Points, in no order, along strands that fork and pass close to each other.
In the rows, 128 means zero.
Points whose rows are less than 89 apart are linked; no others are. Some points are linked to none.
z_839: [174  79 112  85 113 111  85 149 151 139 143 134 121  53 156 121 149 126
 122 171 148  68 105 128 155 148  92 146  75 138 129 112 125 152]
z_132: [126  87 137 136 173 140  89  80  65 131  85 128 160 173 190 149 102 122
 158 151 160  86 123 140 125 124 133 172 138 169 117 151 116 112]
z_301: [ 74 206 146 160 116 159 131 170 156 141 132 169 160 149 124 110 108 152
 117 101 123 190 119 108 106 126 191  96 141  68 162 156  75  84]
z_769: [129  95 120 128 143 139 124 111  88 141  93 111 167 158 157 129 131 156
 188 158 143  81 160 173 100 105 141 128 131 150 144 143 122  97]
z_129: [ 41 174 152 147 115 165 113  95 135 142 119 156 134 121 119 137 171 176
 107  94 151 241 129 131 168 115 123  93 102  95 112 155  56  59]
z_803: [135 142 108 150 117  88 165 129 141 112 170 116  80 147  98 123 146 116
  85 108 133 159 123 116 132 143 148 132 145 136 116 104 171 148]
z_768: [ 42 173 151 157 155 159  86 111 101 137 105 153 135 137 147 142 166 179
 157 109 141 209 115 110 169 131 144 107  89 118 130 176  77  55]
z_60: [162 113 136  88 141  76 139 136 139 139 178  78 125 115  82 166 180  86
 112 136  89  87  37  75 141 132  50 138 107 129 198 111 132 146]
z_21: [115 122 116 136 198 164  97 115  88 138 116 121 146 139 207 112  95  76
 134  97 142 122 106 117 137 110 136 192 165 119  83 116 148 139]
z_461: [180  90 117  99  84  79 100 150 151 146 132 148 111  51 110 142 158 131
 113 166 155  76  70  87 174 156  82 132  52 122 151 105 111 130]
z_713: [123  91 138 121 142 144 114 104  90 137  78 129 166 146 139 135 126 172
 187 161 135  81 166 172 110  99 113 113 127 157 131 148 106  98]
z_436: [126 117 151 112 172 154 143 115 102 131  73 123 158 128 132 122  82 168
 145 144 124  83 154 143 128 109  90 117 154 145 102 134 120 133]
z_645: [132 101 107 121 129 132 112 137 122 142 134 101 133 143 160 113 123 126
 137 146 134  91 159 163 100 117 168 149 136 147 136 115 168 124]
z_238: [178 129  85 129 117  58 133 150 132 142 196  82  82 138  96 157 154  67
  76  99  96 101  73  83 115 125  85 168 117 153 174 143 165 145]
z_861: [ 94 178 155 153 153 167 172 155 136 127 106 146 151 157 138 111  74 142
 106 107 111 166 133  91 119 116 158 120 152  86 126 117 114 137]
z_127: [133 141 150 120 201 170 161 119 104 133  79 130 152 123 143 116  63 128
 113 116 116  98 127 115 142 116  79 142 176 124  85 122 121 156]
z_666: [119 139 124 147 175 137 135 109  85 146  82 112 164 178 161 118  94 132
 169 135 140  91 148 147 102 111 149 137 157 132 128 140 134 102]
z_958: [ 45 175 143 149 134 160  99  99 128 147 121 154 137 127 133 139 180 176
 139 101 145 233 120 130 165 120 138  94  98  99 131 172  59  46]
z_846: [188 110  90 115 121  68 122 164 139 147 192  86 100 118 105 151 163  63
  82 110  91  84  70  77 124 126  71 171  98 135 188 130 153 136]
z_628: [183 114 168  71 148 122 168 151 143 106 148  98 143  96 116 138 141  88
 142 145  64  85  90  97 132 153  47 123 132 103 185 114 123 197]
z_922: [129 131 167 110 136 167 186 126 123 107  82 125 153 138 113 127  89 161
 121 134 104 131 179 123 123 107 100  94 154 119 111 126 116 155]
z_938: [152  60 109 103 100 128  83 116 136 143 140 103 150 107 180 143 165 131
 126 175 162 101 122 178 132 119 164 160  73 186 142 133 146 118]
z_649: [111 156  97 160  86 130 126 125 147 149 133 138 118 166  75 107 143 126
 165 113 134 145 162 168  69 132 205 115 155 115 152 142 142  84]
z_882: [164 132 166  99 138 135 197 138 137  87 138 111 139 133 115 130 115 102
 119 142  68 129 133 103 121 143  82 111 145 111 150 113 131 206]
z_317: [119  80 149 117  65 120 105 107 140 126 113 141 114  93  73 141 144 172
 147 137 116 142 183 185 144  98  64  66 115 143 107 134  83 137]
z_721: [ 77 190 107 178  92 117  92 139 165 129 168 156 132 145 106 101 132 138
 125  77 153 182  85 135 109 149 235 125 134  89 131 149 122  69]
z_78: [ 70 172 121 167 116 139 136 117 153 123 144 142 120 155 112 106 154 147
 124  93 156 200 123 130 140 123 196 106 142  93 122 123 120  71]
z_773: [142  72 135  98 135 128  99 142 125 134  97 138 158  78 153 110  98 169
 158 169 138  56 137 160 146 115  89 130 104 156 118 125  94 146]
z_767: [164  91 116  99 176 139 122 159 128 140 144 116 140  98 176  96 101  81
 127 121 124  70 141 143 113 116  95 175 157 133 115 106 145 158]
z_187: [121 140 109 151 131 121 130 142 141 121 150 128  97 149 127 106 114 111
  98 109 113 144 136 129 112 139 175 154 153 117 117  97 179 149]
z_316: [165  74 123  94 138 125 114 165 142 143 108 136 163  49 166 100 107 144
 149 165 138  51 119 138 150 129  95 149  87 138 128 103 100 142]
z_696: [ 97 156 136 155 217 152 122 108  68 158  80 117 166 162 176 121  75 125
 145 107 141 120  99 101 143 123 139 162 149 126 102 132 126 110]
z_962: [180  87 140  90 148 123 156 172 146 125 123 121 153  62 139 109 103 141
 139 149 103  61 128 126 142 139  63 135 119 117 150 104 111 163]
z_979: [147  97 121 108 191 146 123 132 114 139 120 114 148 116 178 103  88 101
 130 132 131  69 138 148 117 111 101 170 167 138 100 113 140 143]
z_704: [117 124  82 141  89 118 146 104 139 134 162 108  89 150  87 128 178 137
 117 103 172 152 144 166 125 120 181 120 139 170 111 119 159  87]
z_56: [ 92 178 112 176 121 121  93 139 131 133 125 148 136 160 136 105  92 119
 156 101 133 139 118 135  74 146 229 155 148  87 129 144 145 102]
z_956: [ 95 170  88 167  82 116  80 110 141 132 154 133 119 166 130 113 124 107
 152  93 148 151 103 142  92 157 249 153 134 118 124 143 159  78]
z_475: [172 116 150 102 174 138 176 159 139 115 129 117 145 107 140 112  88 103
 124 125  89  79 139 124 123 129  66 145 163 114 137 110 132 188]
z_857: [129 119 194  90  92 161 140 100 127  84  75 152 129 119  93 150  78 145
 113 131 100 162 174 103 142 122  48  66 124 134  98 157  81 183]
z_411: [179  82 105 103 108 104 133 179 149 141 127 120 143  50 126 109 141 140
 123 163 120  81 126 113 154 136 110 134  74 135 162  83 127 134]
z_668: [ 65 163 124 163 136 151 120 104 124 121 117 142 123 154 138 113 158 160
 142 112 155 199 129 129 148 122 182 105 128  94 115 134 116  70]
z_549: [159 153 165 110 151 139 190 138 133  91 141 121 134 142 128 129 115  65
 119 129  63 136 114  95 116 140  83 128 154 100 150 108 131 219]
z_391: [126 117 112 144 140 137 127 108  88 138  96 111 155 175 162 125 134 137
 191 145 145 100 163 164  89 115 166 128 142 141 150 150 133  90]
z_917: [159  97 109 105 105  90  61 100 132 117 171 137  70 101 153 165 161 104
  92 154 182  98  87 149 155 149  89 133 100 161  76 127 159 159]
z_109: [104 129 148 133 148 147 133 107 114  99 101 141 112 130 128 127 122 161
 115 142 128 150 157 121 149 119 114 112 145 116  87 115 139 144]
z_790: [ 90 147 144 146 153 156 146 117 121 106 101 141 122 138 135 118 121 154
 114 131 130 170 145 113 144 116 142 113 143 101  98 112 139 132]
z_249: [158 148 154 119 174 142 165 140 129  96 148 138 124 125 140 122 125  50
 120 102  78 126 109  92 122 135  70 153 170  91 143 100 148 210]
z_126: [ 97 201 113 178 144 145 132 123 113 145  94 149 152 168 144 113 118 133
 195 112 135 172 136 123 101 122 188 102 141  93 156 164  97  60]
z_832: [ 69 201 158 146 182 166 130 135  85 163  80 146 168 144 158 131 118 175
 155 110 134 182 115  90 145 129 148 102 110 116 134 167  88  69]
z_49: [ 92 176 111 168  95 111 169 129 166 117 173 145  98 145  74 112 150 138
  96  71 169 208 108 131 136 128 196 119 147 124 122 114 123  93]
z_178: [163  74 114  86 145 145  68 106 125 134 153 107 138 107 220 137 140  65
 119 150 146 110 119 155 126 121 137 196 122 167  98 125 163 147]
z_647: [132 121 122 128 157 137 142 139 127 123 126 116 124 137 146 109 106 130
 123 136 120 109 163 141 116 120 132 139 157 118 118  98 163 154]
z_641: [109 154 137 145 100 157 176 132 154 139 117 138 138 161  77 115 131 141
 151 117 110 161 188 155  85 113 169  94 165 101 150 128 122 103]
z_80: [ 64 139 137 171 176 153  80 100  72 127 101 137 138 166 196 142 130 155
 162 108 150 162  94  90 166 143 167 156 100 128 117 162 118  86]
z_302: [108 121 108 146  95  95 124  87 114  92 157 138  70 123 106 155 168 142
 106 113 195 159 121 156 159 134 126 107 119 165  53 118 146 124]
z_703: [119 108 146 116 156 151 128 105  92 138  68 124 162 141 126 134 105 177
 170 151 128  85 164 157 122  99 102 107 144 148 115 143 109 113]
z_999: [179 105  93 114 107  51 150 148 119 130 186  83  86 104 103 187 168 123
  86 122 160  88  58  72 143 119  70 143  87 162 166 147 132 100]
z_978: [176  81 121  95 138 120 142 180 146 139 122 121 158  57 147 101 113 143
 139 155 114  59 134 131 144 132  94 142 100 127 153  91 119 147]
z_608: [129 124 145 124 118 148 179 150 136 139 107 114 153 145  95 115 114 159
 148 132 100 116 194 160  93 106 143  98 156 116 151 123 129 126]
z_328: [188 108 126  97 155 114 136 178 143 131 169 117 126  89 133 120 136  54
 123 116  78  74 122 109 117 140  66 166 139 114 172 109 150 178]
z_664: [138 138 103 149 129 104 139 139 143 118 168 120  82 143 117 117 133 100
  86 105 117 147 127 117 123 145 151 153 149 125 115  95 181 155]
z_210: [108 164 127 160 171 142 139 126  99 147  89 123 156 172 157 113  76 125
 152 116 132 113 140 129  97 116 167 138 162 109 124 131 139 102]
z_492: [141 149 160 127 186 167 182 140 120 118  98 129 149 137 143 113  66 115
 108 112 102 118 138 104 127 115  90 137 175 104 108 114 129 175]
z_313: [133  96 121 117 188 147 109 109  97 137 108 112 155 140 191 113  94 104
 139 138 145  78 130 146 115 110 121 178 160 148  99 123 138 131]
z_348: [134 104 125 123 112 141 163 163 136 146 117 106 155 128  99 112 126 167
 159 135 102 100 189 176  97 106 142 100 140 123 161 116 136 113]
z_252: [117  91 163 107  87 147 118 107 132 121  90 140 133 100  80 139 123 180
 147 142 104 143 193 166 137  96  67  65 123 137 108 142  87 139]
z_941: [178  74 106  86 144 132  95 162 148 162 151 110 149  63 191 109 131  90
 125 157 145  69 124 138 129 122 118 183  90 157 134 110 138 139]
z_190: [112 167 159 141 173 170 182 147 124 125  95 138 150 155 134 112  62 138
 109 110 105 147 139 102 117 115 136 126 164  98 114 113 122 151]
z_860: [196  94  86 108 106  89 116 168 156 156 142 114 123  59 126 127 159 102
  95 155 130  81  83  69 164 144  94 157  58 125 172  99 135 115]
z_410: [178 120  75 118 104  63 149 141 119 128 197  82  67 118 115 182 163 110
  73 106 166 100  83  90 135 127  91 146 105 176 136 148 165 112]
z_774: [117 139 107 149 102 117 113 151 147 143 136 131 112 154  96 110 110 121
 125 116 110 118 155 154  70 139 203 156 155 127 140 127 172 123]
z_359: [ 95 131  92 150  98 132 140  81 137 129 145 122 100 156  89 130 189 140
 149 106 174 172 146 174 125 119 178 109 142 141 108 126 135  67]
z_811: [111 182 134 158 114 162 168 128 137 148  95 146 152 167  96 113 116 135
 174 117 120 157 179 148  72 111 171  88 164  91 147 143 107  83]
z_526: [181  99 153  89 156 132 177 167 142 109 128 112 150  87 130 117 102 127
 132 138  86  77 136 120 130 138  56 130 139 113 148 112 120 185]
z_166: [172 122 164  90 128 119 190 149 142  96 147  91 142 120 102 135 132  98
 127 151  58 115 118 108 123 147  77 105 127 120 171 113 129 201]
z_349: [136 120 162 105 109 119  69 117 137 101 119 158  75 111 120 138  75 133
 135 160 117 104 133 130 167 128  39  78 146 131 104 140 104 181]
z_909: [107 132 103 146 107 101 153  96 123  96 160 129  74 130 102 140 174 144
  98 100 189 173 124 141 155 134 146 115 130 159  68 112 156 117]
z_556: [136  85  99 119 113 134 107 123 119 140 135 100 142 143 161 126 150 135
 148 157 146  95 152 176 108 119 170 145 115 160 143 124 158 109]
z_514: [168 102 152  79 130  74 132 125 137 129 171 100 113  98  84 168 185 109
 116 144 111  82  44  80 150 153  41 127 104 119 176 111 127 155]
z_138: [146  90 154  94 112 127 119 138 135 108 103 139 131  78 115 123 111 178
 144 162 109  88 157 151 148 119  65  92 119 133 114 129 104 159]
z_952: [100 156  82 163  84 113 102 115 144 136 160 125  98 161 117 114 131 111
 113  88 149 155 109 143 107 147 235 154 142 135 111 124 175  94]
z_653: [113 125 152 126 117 120  71 101 119  94 115 163  71 120 124 141  97 136
 120 158 127 126 134 126 172 126  61  88 138 132  76 130 118 177]
z_84: [114 137 122 148 150 137 137 143 137 121 130 126 117 153 137 109 100 124
 117 122 116 131 151 132 110 124 162 143 160 107 117 101 166 140]
z_432: [150  86 150  90 129 128 110 145 134 119  99 146 140  69 134 118  84 170
 147 162 116  62 137 149 151 128  56 109 116 141 115 129  89 161]
z_494: [ 74 191 152 157 141 165 149 161 150 133 120 152 149 154 141 108 101 155
 106 105 126 190 125  98 126 115 180 108 140  73 137 133 103 104]
z_264: [118 147 151 126  86 121 200 158 162 114 128 136 141 157  58 119 106 118
 112 123  57 157 156 127  76 135 166 113 144 136 165 130 118 183]
z_797: [169 122 123 112 118  66 172 146 137 122 175  81 110 122  78 147 166 102
 100 142  86 112  90  97 133 144  77 115 111 141 184 117 146 162]
z_472: [ 98  96 127 135 129 135  63  84  99  99 108 145 103 142 156 141 129 138
 132 160 154 122 133 154 156 120 130 130 121 159  79 128 137 143]
z_216: [151 125 125 126 124  74 155 109 120  98 173 117  71 126 101 155 174 122
  92 126 155 135 108 108 148 151  85 116 132 135  98 110 164 159]
z_714: [179 110  96 113 119  71 131 128 127 125 190  97  72 117 116 166 176  97
  77 120 157 102  87  99 141 149  85 143 117 149 120 121 174 139]
z_644: [ 74 149 130 161 150 151 120 107 117 112 110 137 122 147 147 114 139 157
 133 127 145 175 134 119 150 117 165 116 131 100  99 125 135  98]
z_276: [ 90 108 102 166 106 148 103  46  99 118 112 147 114 173 120 154 194 126
 191 125 161 178 143 171 126 123 155 116 116 131 113 155  99  58]
z_426: [105 126 154 132 134 134  99 102 113  89 105 157  90 123 122 133 112 153
 115 154 130 147 141 120 165 127  83 104 136 119  70 122 126 164]
z_34: [116 149  91 158  82 120 111 136 143 146 138 137 115 159  72 112 129 125
 150 113 123 123 152 164  59 141 217 138 150 129 146 144 160  97]
z_542: [111 122 100 143 133 135 103 112 122 122 138 111 112 155 169 116 131 114
 118 127 145 130 135 145 122 131 186 154 144 129 103 104 178 124]
z_587: [160  80 124  88 111 113  58 144 156 145 137 156 116  48 170 122 127 115
 138 180 156  62  93 140 159 147  85 148  74 145 121 128 105 161]
z_845: [ 99 191 151 148 179 166 160 110  79 161  52 138 176 161 131 129  95 158
 159 115 134 148 134 103 126 118 140  99 138 120 120 152 102  84]
z_544: [115 150  94 165 115 140 125 101 116 134 112 128 132 181 136 120 155 118
 205 127 143 147 163 161  88 125 192 112 149 117 151 153 130  69]
z_937: [ 82 163 138 157 209 160 110 115  74 150  86 127 154 153 183 124  94 142
 148 108 142 142  97  90 151 125 149 151 128 117 108 138 123 100]
z_688: [ 63 204 174 130 163 179 124 134  90 172  80 152 169 127 139 146 128 184
 146 106 131 202 127  90 148 131 130  91  98 126 135 169  71  67]
z_849: [ 97 212 137 167 161 154 153 137 104 162  76 145 174 166 141 120  91 144
 167 110 130 162 130 103 111 117 168  97 143  97 145 160  93  72]
z_949: [147 112 168 103 131 129 161 119 132  83 120 134 118 115 112 135 122 144
 117 154 101 127 152 112 145 139  62  95 139 111 111 123 129 188]
z_167: [140  76 132  97 118 118  52 137 143 134 120 157 120  76 170 120 102 133
 150 181 152  58 108 161 156 125  88 139  88 166 117 137  90 163]
z_393: [ 94 127  94 156 106 147 129  56 125 128 129 137 111 164 102 134 201 128
 186 117 165 186 149 176 119 121 168 108 132 119 114 142 110  52]
z_908: [156  61 118 103 111 128  78 136 141 147 124 122 160  74 179 128 145 137
 140 186 162  83 117 162 143 117 143 158  60 179 142 119 123 130]
z_848: [134  98 172  95 106 142 135 124 127 104  88 140 141  99  95 135 104 183
 142 149 102 118 180 147 139 111  62  77 129 133 108 139  97 159]
z_947: [121 114  88 140  91 137 105  98 121 135 143 104 124 175 153 128 163 112
 152 134 154 129 141 172 104 130 209 141 132 153 138 133 168  90]
z_821: [ 87 190 122 182 153 131 102 148 119 145 116 143 151 163 169 102  80 125
 161 100 132 146 103 114  92 133 212 148 139  83 135 152 122  91]
z_388: [130 116 100 137 102 133  96 101 111 133 134 103 142 184 183 135 132  94
 165 136 145 117 137 164  88 136 212 168 134 147 148 144 169  96]
z_913: [ 83 210 143 167  97 153 126 164 164 137 128 185 171 141  97 113 109 141
 133 104 121 187 120 116  82 134 204 100 145  63 161 169  62  84]
z_813: [ 93 187  99 174  84 114  77 124 151 130 153 159 128 149 108 104 127 122
 152  89 146 165  96 138  88 161 246 140 138  97 132 153 134  75]
z_299: [179  99 111 105 103  53 141 146 134 138 155 103 114  80  90 168 175 126
 104 142 137  84  46  62 164 136  65 135  66 136 181 115 110 107]
z_98: [173  96  85  95 114 125  80 128 142 153 174  89 111 110 189 140 145  68
  84 133 138 110 119 148 126 129 153 182 113 174 110 118 191 136]
z_698: [125 149 153 123 180 164 171 121  99 144  64 114 172 154 124 121  72 156
 137 129 119  98 154 130 120 106 112 110 165 127 107 133 122 121]
z_433: [164  82 109  95  94  97  52 110 144 133 161 133  95  86 167 159 158 108
 101 169 177  97  84 160 157 142 107 143  73 182  94 139 148 156]
z_554: [159 121 137 120 164 129 164 173 134 134 135 123 143 122 133 103  75 103
 117 111  87  78 150 146  98 121 108 160 168 117 135 108 149 177]
z_989: [112 153 115 156 111  96 178 115 140 100 166 129  80 140  94 127 161 134
  87  95 164 188 120 120 147 136 153 115 139 138  97 104 152 129]
z_931: [141 103 113 118 147 126 128 157 131 136 137 109 128 128 150 108 112 120
 123 136 117  87 160 153 107 120 139 155 148 134 128 104 165 147]
z_102: [ 62 155 165 150 102 143 138  85 132 110 115 164 114 125  95 136 154 166
  91 101 149 233 144 122 170 110 110  88 109 109  81 130  75 107]
z_805: [171  75 108  87 104 114  57 119 156 146 156 122 118  67 182 149 160 101
 103 172 165  98  87 152 155 138 117 163  64 179 111 139 143 146]
z_51: [143 124 134 129 139 116 160 178 143 133 139 130 130 134 107 109  83 109
 114 115  73 104 154 141  83 133 141 158 159 123 150 110 154 180]
z_240: [166  87 110 109 108 105 150 174 144 129 142 107 130  85 108 114 143 157
 119 154 103  95 147 135 143 132 108 117 103 138 161  97 140 140]
z_711: [175 125 149 103 170 129 149 151 133 105 157 129 122 108 134 125 140  48
 128 108  83  94 115 100 121 141  50 157 171  97 158 108 149 197]
z_5: [100 208 132 163 108 167 156 132 153 149 103 168 155 155  98 114 115 126
 169 110 122 187 162 133  77 116 178  85 157  73 153 154  76  68]
z_439: [164 112 122 112 144 108 140 136 137 106 161 120  95 112 129 131 151 107
 104 140 115 110 132 112 139 150  85 134 138 117 124 103 168 174]
z_488: [128 120 138 128  75 132 198 161 156 138 135 115 142 138  50 117 137 144
 127 121  74 150 181 154  93 116 145  98 142 135 173 123 122 144]
z_815: [194  92 102  94 128  91 116 171 151 151 170 107 115  73 130 133 167  81
 102 136 113  73  87  77 149 145  73 164  88 119 179 103 141 136]
z_441: [ 73 191 130 170  89 116 107 157 181 123 185 172 139 133  80 109 130 152
  95  75 147 198  76 126 112 146 222 122 139  87 144 150  91  89]
z_828: [ 99 188 115 176  99 137 125 130 152 139 123 163 130 158  84 106 129 124
 171 109 131 164 145 148  77 132 215 110 157  85 149 146 116  75]
z_207: [ 45 165 165 141 103 158 125  98 135 126 122 164 125 117 107 138 157 176
  88  91 148 245 134 124 170 112 109  91 101 100  95 145  55  88]
z_96: [121 143 161 121 120 171 198 133 131 123  84 122 160 156 102 123  98 158
 138 123 106 143 190 134 100 106 131  87 160 111 133 127 114 127]
z_11: [116 117 122 138 107  98 100  87 115  90 146 146  69 126 121 145 156 141
 101 135 172 144 119 144 162 140 108 108 119 144  54 115 148 146]
z_822: [146  75  98 112  94 132  96 110 128 144 148  89 146 139 167 142 166 124
 130 160 156 106 134 182 118 123 185 156  95 187 146 134 165 102]
z_214: [ 76 142 163 147  91 136 132  76 130 102 107 160 101 124  83 144 144 155
 103 113 142 212 163 136 155 109  95  80 122 119  73 125  88 128]
z_746: [147 119 185  88 136 157 135 117 119  94  78 143 127 101 113 138  59 156
 121 143  99 102 146 114 144 128  37  93 145 134  98 149  95 183]
z_624: [167 120 150  95 122  92 179 137 137 105 161  91 123 116  86 145 162 114
 117 154  80 121 107 101 137 150  70 101 115 130 169 113 134 185]
z_39: [ 71 166 157 161 171 156  98  95  57 142  66 157 147 152 141 151 122 162
 176 117 138 170 124 102 158 131 139 118 108 140 117 161  92  79]
z_414: [108 108 169 108  57 154 182  63 155 115 102 133 142 119  60 152 158 137
 112 103 115 217 198 142 114 109  68  76 120 125 107 132  64 148]
z_700: [154 115 146 109 135 115 157 129 134  94 140 122 111 116 115 127 138 131
 112 150 105 124 141 116 141 145  81 114 141 112 122 107 151 180]
z_499: [130 146 161 114  94 141 214 152 156 108 118 125 152 163  86 119 100 114
 116 129  60 159 160 122  90 126 144 101 145 129 156 121 112 186]
z_12: [130 122  74 134  93 111 125 116 136 134 169  98  90 147 122 130 156 121
  97 112 159 136 131 154 125 132 185 142 130 172 108 116 184 106]
z_659: [152  84 104  99 135 136  83 116 130 135 153  97 129 123 203 132 135  84
 114 149 147 104 130 159 120 124 158 182 125 168 107 118 175 140]
z_338: [134 123 169 108 150 159 158 118 119  96  90 141 130 120 124 131  89 157
 118 145 107 124 159 115 139 121  72 107 148 119  96 129 120 176]
z_622: [133 133 140 132 111 116 173 176 151 125 131 136 134 141  71 118  92 122
 109 120  57 117 151 141  75 139 159 143 146 129 165 126 143 187]
z_50: [100 138 168 123 137 168 118  91  88 132  50 147 146 138  98 149  92 174
 160 136 119 136 172 143 129 102  91  87 140 152  97 147  97 111]
z_567: [ 86 185 120 170  87  99 149 150 178 116 187 159 113 139  71 114 135 139
  78  64 154 214  78 123 124 137 209 130 142 115 132 127 107 104]
z_175: [ 83 116 139 165 158 151  69  78  54 113  84 148 132 177 180 161 122 139
 165 131 157 146 112 109 154 132 159 154 115 147 111 156 115 103]
z_133: [110 153 109 157 115 121  95 140 128 144 129 136 124 156 134 108  94 105
 139 106 120 119 132 146  66 147 221 171 154 112 121 129 170 118]
z_841: [109 151 164 144 128 113 158 102 123  78 147 150  96 129 119 135 146 134
  83 126 136 198 107  86 171 142  95 102 121  94  79 114 124 169]
z_155: [171 134  94 135 121  64 149 149 135 130 191  94  79 139  92 147 152  80
  77 107 102 115  95  96 122 142 102 155 128 149 156 127 174 159]
z_20: [176 119 110 107 134  69 129 157 135 144 182  80 120 118  90 148 168  64
 103 121  71  86  56  82 128 126  63 158 103 132 207 120 141 147]
z_106: [171  83 107  93 152 130 112 170 142 150 149 114 144  74 172 103 118 102
 126 146 126  61 135 143 124 124 110 171 115 145 134 105 144 145]
z_296: [184  99  94 111 105  56 145 154 132 138 175  92 103  95 100 159 173 121
  89 138 139  88  70  76 152 133  73 136  80 145 173 124 135 114]
z_889: [110 149 144 140 211 168 137 109  84 150  73 124 159 140 154 115  71 131
 127 115 132 111 116 111 144 116 110 147 165 122  90 122 129 131]
z_188: [117 157 171 116  97 162 218 149 152 105 101 137 162 177 104 118  82 116
 110 118  74 170 162 104  89 121 152 101 146 116 146 121  93 177]
z_219: [ 51 154 134 165 164 153  80 108  95 126 114 142 134 156 176 135 153 172
 150 109 149 187 100 104 169 136 168 128  94 116 121 167 101  71]
z_678: [111 118 183 103  84 160 117  97 127 109  71 150 128 117  78 152  86 157
 130 128 102 163 197 137 139 101  59  61 129 144 101 150  81 157]
z_509: [175  75 111  76 132 132  59 121 143 137 156 119 120  75 202 138 153  78
 110 162 158  93 106 152 142 134 109 181  93 167 103 130 153 154]
z_819: [165  68 109  92 125 130  86 152 147 154 138 110 156  66 192 119 138 112
 128 171 151  80 119 149 135 123 145 177  73 170 138 111 137 131]
z_532: [139  79 131 118 179 142  97  91  85 141 107 111 171 156 206 133 102 102
 147 148 158  77 123 149 114 112 135 188 145 163 114 141 128 121]
z_25: [108 182  97 186 122 135 123 115 116 133 105 145 142 176 145 107 131 118
 209 113 142 164 141 138  91 131 204 114 143 102 152 168 110  65]
z_792: [184  84 112  89 111 104  94 156 159 150 135 142 123  40 137 128 150 107
 119 167 149  71  80  88 165 153  87 152  60 118 147 105 118 137]
z_413: [ 93 184 125 173 167 138 123 136 106 148  97 134 153 172 166 108  80 127
 157 104 135 135 117 115 102 125 190 137 151  95 131 141 131  94]
z_970: [111 131  91 154 100 137 118  97 118 132 130 118 124 181 129 123 165 120
 177 128 151 142 155 169  95 129 200 122 142 132 146 138 148  73]
z_730: [139 103 103 120 112  97  84  89 116 104 162 132  70 118 147 158 162 117
  94 143 179 119 101 149 157 146 110 128 110 158  61 122 167 155]
z_874: [177 105 104 107 143 112 117 156 142 131 170 112  99 110 141 119 147  79
  98 124 106  97 132 119 121 141  98 167 141 130 135 100 176 167]
z_599: [ 67 192 132 151 103 147 139 144 174 136 168 151 147 141 114 109 156 157
 100  84 155 223 108 129 143 119 184  90 138  78 152 150  64  61]
z_528: [ 72 191 146 159 202 154 119 136  84 165  92 133 163 153 173 125 108 165
 156 104 143 160  96  83 149 136 160 126 114 122 134 167 103  78]
z_727: [115 179 152 140 179 168 175 122  99 160  59 122 178 169 126 117  62 146
 130 112 123 121 139 113 118 116 132 109 162 115 113 134 116 107]
z_246: [159 108  72 115 102 105 107 121 139 140 176  91  94 128 153 139 151  96
  77 120 149 118 120 143 129 136 160 158 119 174 106 117 197 127]
z_984: [ 98  88 109 155  99 146  89  54  94 110 115 143 117 179 134 161 186 135
 178 141 162 153 144 175 128 121 161 120 115 152 112 155 117  82]
z_370: [176 107 104 113 113  64 156 154 135 128 176  88 101 110  90 147 170 116
  94 139 112 101  95  93 145 143  82 127 102 146 169 117 149 146]
z_578: [191  99 105 100 142 103 112 181 147 146 178 113 111  88 139 117 139  57
 105 114  90  77 126 108 120 137  88 180 125 127 163 108 164 157]
z_52: [ 87 167 109 167 107 115 146 127 156 114 168 134 101 150 107 109 146 141
  99  82 162 195 108 127 142 131 200 122 141 111 112 108 141  97]
z_450: [ 88 138 164 145 111 134 107  90 116  92 102 165  91 124 102 133 120 155
 107 135 134 181 149 121 170 118  90  86 126 122  67 126 109 149]
z_48: [ 93 204 131 171  93 149 131 142 168 137 125 182 153 146  77 108 119 125
 153 103 125 186 137 133  73 133 205  98 154  70 154 157  81  78]
z_529: [126  85 134 113 100 146 147 127 131 129 109 123 143 106  92 125 157 184
 157 145 115 124 189 175 123 104 103  81 124 134 127 123 117 116]
z_211: [178  94 123 104 119  94 159 177 147 122 153 105 132  88 102 122 140 131
 113 148  86  95 128 112 143 141  88 122 107 128 179 101 137 161]
z_448: [138 125 170 100 128 143  90 118 125 104  92 156  99 100 120 137  48 145
 135 154 106  96 140 125 160 125  37  86 148 144  99 148  93 181]
z_812: [179  93 119 101  82  61 123 146 146 140 128 137 115  60  83 151 164 138
 115 158 143  85  63  69 176 151  72 123  53 126 166 104 107 116]
z_14: [105  94 141 150 163 148  69  74  52 117  81 146 140 179 182 165  98 125
 159 143 159 109 115 121 144 127 138 171 127 168 111 155 114 118]
z_540: [170 125  85 132 113  77 142 142 135 125 191  94  73 136 109 144 157  97
  74 112 130 118 105 107 131 144 112 148 129 157 130 116 179 145]
z_872: [185 102 143  85 132  96 153 161 150 121 155 102 139  79 106 137 155 104
 131 148  76  81  91  92 146 154  59 129 104 111 189 103 129 166]

Follow the links from the first point to the second, and from the first to the third. Name the last point that the two ways share.
z_641 / z_889 / z_133 -> z_48
z_301 / z_641 / z_34 -> z_48
z_78 / z_768 / z_700 -> z_426
z_678 / z_264 / z_882 -> z_978
z_96 / z_578 / z_349 -> z_338

A fork is a point with three links. Follow the links from the first point to the second and name the forks in between, in order.
z_188 / z_872 -> z_978
z_811 / z_937 -> z_48
z_102 / z_721 -> z_426
z_461 / z_797 -> z_296
z_872 / z_999 -> z_166 z_296
z_790 / z_711 -> z_426 z_338
z_167 / z_628 -> z_792 z_296 z_166

Name the points in between on the shortest way along the links from the first point to the second, in order.
z_848 / z_370 -> z_138 z_432 z_773 z_316 z_978 z_411 z_240 z_211 z_872 z_628 z_166 z_624 z_797
z_949 / z_296 -> z_700 z_439 z_874 z_578 z_328 z_711 z_249 z_549 z_882 z_166 z_624 z_797 z_370
z_849 / z_821 -> z_845 z_727 z_698 z_436 z_703 z_713 z_769 z_391 z_666 z_210 z_413
z_246 / z_989 -> z_98 z_659 z_178 z_509 z_805 z_433 z_917 z_730 z_11 z_302 z_909
z_768 / z_949 -> z_958 z_129 z_207 z_102 z_214 z_450 z_426 z_653 z_349 z_448 z_746 z_338
